The views of a scene show one set of named points, each view turned or mirrored, and shifted as a whole, with a little noise and some points left out.
In the rows, 100 means zero.

Scene 1
View 1
sedi: [ 99 105 116 111  79  93  97 110 106  82 100  89 117 111 107 102  89  96
 103  96]
bisib: [ 98 108 115 120  87  90  92 111 104  84  98  87 117 108  89  97  99  95
 111  89]
kevig: [ 99 104 115 115  90  94  99 110 107  85 102  90 115 109  95  98  97  95
 105  97]
voz: [ 95 104 114 124  99  92  96 112 106  87  98  95 110 102  77  96 112  93
 108  99]
duve: [ 96  99 115 112  85  95 102 111 110  83 102 100 109 102  98 103 103  93
  95 112]
lovi: [ 99 105 115 114  87  94  98 110 107  83 102  92 115 110  99  98  96  95
 104  96]
nipo: [106 103 116 105  88  98 108 108 108  86 107  85 121 124 117  96  77  98
 107  92]
Kiv: [ 94 102 115 116  79  91  94 113 106  82  98  98 110  99  92 105 106  93
  97 107]
sas: [109  94 114  98  90 106 123 107 115  87 114  96 112 123 130 101  78  94
  93 112]
pob: [ 92 105 115 119  79  89  88 113 104  80  95  96 112  97  87 104 107  93
 100 102]
sos: [102 104 116 109  84  96 101 110 107  84 104  90 116 114 108 100  87  95
 103  97]
lebit: [101  98 114 106  87  99 109 109 111  85 107  97 110 112 110 102  93  94
  95 110]
zomis: [ 97 109 115 124  98  90  93 111 104  87  98  86 115 107  77  92 106  94
 115  87]
gek: [ 98  99 115 105  72  96 102 111 110  80 103  99 112 105 116 108  92  94
  89 113]
Lor: [102 105 115 111  92  97 105 109 107  86 106  87 118 118 105  96  87  96
 107  92]
tagav: [ 97 108 116 116  81  90  90 112 104  82  97  89 117 106  94 101  97  95
 107  92]
doro: [ 96  98 116 106  71  94 100 111 109  79 102 101 111 102 112 110  95  94
  88 115]
guvo: [ 93 103 115 118  86  91  94 112 107  83  98  98 109  99  88 102 108  93
  99 106]
Kem: [ 99 110 117 115  77  90  89 110 102  81  97  83 122 111 100  99  88  97
 110  84]
Kig: [102 101 115 110  88  97 105 109 109  86 105  92 115 114 108  99  89  95
 102 100]
zus: [104  97 113 109 102 101 116 109 113  90 110  96 109 116 106  96  95  93
 100 107]
View 2
lebit: [104 105  98 101 101 106  82 111 102 104  97  92  97 105 105 112  85 110
 101  89]
sas: [101 115  86 105 101 104  74 110  96 104  85  80  91 113 116  99  82 112
 105  74]
voz: [105  95 109  84 115 104  96 115 111 110 111 113 102 105  87 120  94 111
  96 111]
Kem: [110  91 109 102 106 103  84 118 106  89  97  96 103  91  81  97  95 104
 104 107]
doro: [105 100 104 109  86 110  83 105 102  99 102  90 100  97 104 123  81 106
  98  90]
duve: [104 100 106  99  97 109  88 107 105 107 107 101 100 103 102 127  84 109
  96  95]
Kig: [106 102  99  99 105 104  82 114 103 101  96  93  97 104  97 104  89 109
 102  93]
bisib: [109  91 109  94 111 102  89 118 107  98 103 103 102  96  82 106  96 106
 100 109]
sedi: [107  96 104 103 102 104  83 115 104  95  97  92 101  96  92 104  89 106
 102  97]
sos: [106  99 101 100 105 104  82 115 103  97  95  92  98 100  94 101  90 107
 103  95]
pob: [108  90 114  97  99 107  92 110 108 100 111 105 105  93  87 124  89 105
  96 108]
guvo: [105  96 110  94 102 107  92 110 108 105 110 106 102 100  93 126  89 107
  96 105]
zomis: [108  92 109  83 121 100  94 120 111 105 107 111 103 101  79 108  98 109
  99 115]
kevig: [107  96 107  93 111 102  89 116 107 101 103 102 101 100  87 109  93 108
 100 105]
lovi: [107  98 102  96 109 103  85 116 105  99  97  96  99 101  91 103  92 108
 102 100]
Kiv: [105  94 112  98  97 108  90 109 108 102 109 103 103  96  93 126  87 106
  97 103]
tagav: [108  92 110  98 105 103  88 115 107  96 103  99 103  93  84 108  93 106
 101 107]
View 3
duve: [108  95  96  92 107 107  76  99  78  99 100 121  94 102  98  99 107 108
  95 103]
voz: [111  97  85  82  94 101  92  86  84  92 105 115  98 113  96  98 120 115
  93 109]
Lor: [ 97  85  94  94 108 101  91 107  92  84  88 109  98 110  99 104 105 115
 110  99]
bisib: [106  91  96  83 107  92  96  94  87  91 100 112 100 115  99 102 119 115
 104 100]
sos: [ 99  87 100  94 112 100  87 107  87  90  91 113  96 108 100 104 105 112
 109  97]
zus: [ 99  89  84 101 100 116  80 106  89  86  89 114  94 102  95 100  96 112
 100 107]
tagav: [106  91 102  84 112  93  92  97  84  94 100 114  98 113 101 103 117 113
 105  98]
Kig: [100  88  96  96 110 104  84 106  87  89  91 114  95 106  99 102 103 111
 106  99]
doro: [107  93 108  95 118 107  69 107  73 104  99 124  90  98 100 101 102 103
  99  97]
guvo: [112  97  96  86 103 102  83  91  77  99 105 120  96 108  97  98 116 110
  93 104]
Kiv: [112  96 100  85 108 101  81  93  75 101 105 121  94 107  98 100 115 108
  95 102]
sedi: [102  88 104  91 115  97  86 106  85  93  94 114  96 108 101 103 108 110
 108  96]
zomis: [107  94  87  80  97  95 101  87  90  86 102 110 101 119  98 101 123 119
 100 106]
nipo: [ 93  82  98 100 115 102  89 115  94  83  82 109  98 107 100 105  99 115
 116  96]
lebit: [102  90  96  99 110 111  76 108  82  94  92 118  93 101  98 101  98 108
 101 101]
gek: [104  91 107  98 119 106  71 109  76 101  95 123  91  98 101 102 100 105
 102  96]
View 4
bisib: [ 98 109 108 115 103  91  90 107  84 103  97  93 126 110  91 109 111 100
 104  81]
guvo: [ 99 115  97 114  97  84 101 114  92  95  94 103 121 104  91 118 113 106
 102  90]
kevig: [100 110 106 114 103  92  95 106  88 102  98  95 123 111  93 114 110 101
 103  84]
voz: [ 97 110 105 122 100  83 102 112  80 100  96  96 115 103  90 119 106 103
 107  93]
tagav: [100 112 105 109 102  94  89 107  94 101  97  97 129 114  91 107 116 101
 101  78]
lovi: [102 113 103 109 106  96  95 106  94 102 100  98 124 114  95 113 112 102
 100  83]
duve: [103 118  94 108 101  93 103 111 102  95  97 105 122 110  95 122 112 108
  99  90]
zus: [109 114  99 108 114 108 110 100 102 103 109  99 115 118 102 127 104 102
  98  95]
nipo: [108 112 106 103 116 115  94  93 103 108 110  94 128 129 100 110 111  98
  97  78]
Kem: [ 99 110 109 109 105  97  83 103  91 103  99  93 133 119  91 102 117  99
 101  73]
lebit: [107 118  95 103 107 104 103 104 108  98 104 104 123 117  99 120 112 105
  95  89]
Lor: [105 110 107 109 113 106  95  97  95 106 107  94 124 121  98 113 109  99
  99  83]
pob: [ 96 115  99 113  95  82  93 116  91  94  90 102 126 103  87 113 115 106
 103  85]
sos: [104 113 102 105 109 104  94 102 100 103 103  98 128 120  96 112 114 101
  98  81]
Kiv: [100 117  96 110  96  85  98 115  96  94  92 103 124 106  90 117 115 107
 101  87]
sedi: [102 114 102 104 106 100  91 104 100 100 101  98 130 118  95 110 116 102
  98  79]
gek: [106 122  90  96 102 101  98 108 116  94  99 108 130 117  96 117 119 108
  93  84]
sas: [115 119  94  95 118 122 108  93 121 102 114 104 123 130 107 123 110 104
  89  88]
zomis: [ 96 105 112 123 104  86  95 108  73 104  98  90 119 106  90 113 105  98
 109  87]

Which points are out of place in each view (at most two, in the order of its rows)? Write none if all are in place.
view 1: kevig
view 2: duve, lovi
view 3: none
view 4: tagav

Scene 2
View 1
Nezav: [107  96 100 102 117 122  97 114 110  93 107  93  90  92  83 111 128  95
  95 106]
Mefav: [100 101  93 102 112 120  95 109 110 110 108  83  89  84  87 105 125 102
  98  92]
zur: [110  95  95  92 105 114  97 102 102  87  93  93  97  97  98  98 120  94
 102 105]
bupe: [105  97  86  90  99 106  94  94  96  95  90  84  96  94 108  91 115  98
 108  95]
defup: [109  91 110  95 112 116  95 118 102  65 101 100 102 103  92 117 122  83
  99 123]
vidor: [ 88  97 108  92 104 107  87 116  87  70 105  83 109  94 105 124 112  79
 101 118]
Nikop: [ 80 105 108 108 118 122  87 129 105 107 127  74  94  74  81 132 123  94
  91 103]
Sar: [ 99  97 107  98 112 116  92 117 101  82 107  90  98  93  91 117 120  89
  97 113]
dozo: [ 87 105  94  96 104 111  89 106  96 104 106  75  98  83 101 109 115  97
 103  95]
dineb: [ 97  96 107  94 107 111  90 115  94  75 103  88 103  94  97 120 116  85
  99 115]
Rurin: [ 91 107  86  99 102 111  91  98 100 118 102  74  91  81 101  98 116 103
 103  85]
Dig: [ 96 103  88  97 103 113  92 100 102 107 100  80  93  87 101  98 119 101
 103  92]
View 2
vidor: [ 76  86 122  99  95  79 111  89  95  77 106 119  91  95  83  93 102  85
  70  99]
dozo: [ 98 104 106  86 104  87  94  90 108  97 100 119  93  99  99  88  94  93
  87  95]
Dig: [101 114 101  89 109  90  98  88 113 100  97 115  87  98  96  95  90  98
  91  92]
Sar: [ 92  92 117  94  90  97 103  92  89  83  99 115  83  82  92  94  96  97
  77  99]
Nikop: [104  91 116  83  83 105  82  95  80  89  99 123  89  78 112  75  94  99
  83 105]
zur: [ 90 108 109  99 105  93 115  88 112  92  96 110  79  95  82 108  94  98
  83  90]
bupe: [ 93 116 102  94 115  82 111  86 123  98  97 113  86 106  84 104  92  95
  89  86]
defup: [ 79  90 122 107  91  98 123  89  93  75 100 108  73  83  74 109  99  96
  71  96]
dineb: [ 87  94 113  97  98  85 107  90 100  85 102 116  87  94  87  95  98  90
  77  96]
Mefav: [109 111 104  86 101 103  96  91 104  98  93 114  81  87 100  94  90 103
  92  96]
View 3
bupe: [119  96  94  86 108 112  85 102  97  92 105  95  98 110 103  89  97  88
 104  89]
Sar: [107 104 101  94 129  94 120  91  82  99  93  95 101 122 101  93  95  96
  92  95]
zur: [116  98 104  91 118 104  99  91  92  96 100  96  94 114 105  87  92  88
  97  91]
Rurin: [119  90  74  92 100 108  92 119  80  93 104 108 107 104 102 102  94  89
 100  96]
Dig: [117  91  86  93 106 107  96 109  86  95 103 103 103 108 104  96  92  88
 100  95]
dozo: [116  94  81  93 106 106  96 112  82  96 101 104 106 107  99 100  96  91
 100  95]
Nikop: [105 101  79 104 123  84 137 115  60 102  88 108 113 117  99 113  91  99
  83 102]
Nezav: [110  94 104 104 123  95 122  94  74  97  97 107  99 115 109  89  89  90
  84 100]
vidor: [105 119  90  79 137  89 111  91  95 103  88  74 110 128  83 108 106 106
 104  89]
dineb: [108 108  96  88 128  95 111  95  88 100  94  89 104 120  96 100  99  98
  98  93]
defup: [105 108 120  94 138  91 122  77  91  99  94  88  96 125 101  86  93  96
  91  93]
View 4
dozo: [ 95  91 111  93  98  82  92 120 113  97  86 103 100 110  88 103  88  82
 110  94]
Nezav: [ 70  96 123  95  86  88 106  98  98  93 103 113 115 126  99 105  92  76
 100  99]
bupe: [107  83 104  99  89  83  90 105 113 103  93  90 102  98  90  93  88 103
 104 101]
defup: [ 65  89 116 110  75  79 104  98  80 106 108 103 108 121  94 101 106  92
  86 104]
Rurin: [116  89 105  87 105  87  87 119 130  94  80  99 100 101  89 101  77  89
 122  94]
dineb: [ 81  88 113 103  87  77  93 115  96 103  93 104  99 115  89 102 100  86
  97  98]
vidor: [ 71  88 113 110  86  69  93 124  85 107  94 106  92 117  86 105 107  85
  90  98]
Dig: [102  89 109  93  96  86  94 109 119  96  89  99 108 108  92  98  83  89
 112  97]
Nikop: [ 69 103 126  89 102  86 102 122 108  88  88 125 107 131  96 113  90  56
 112  89]
Mefav: [ 93  95 117  88  95  94  98 102 117  89  93 107 114 117  96 102  82  81
 114  96]
Sar: [ 73  90 117 102  86  80 100 107  93 100 100 106 106 121  94 105  97  83
  96  99]

Which points are out of place in each view (at most two, in the order of its rows)? Write none if all are in place.
view 1: dineb
view 2: Sar
view 3: dozo, vidor
view 4: Nezav, Rurin
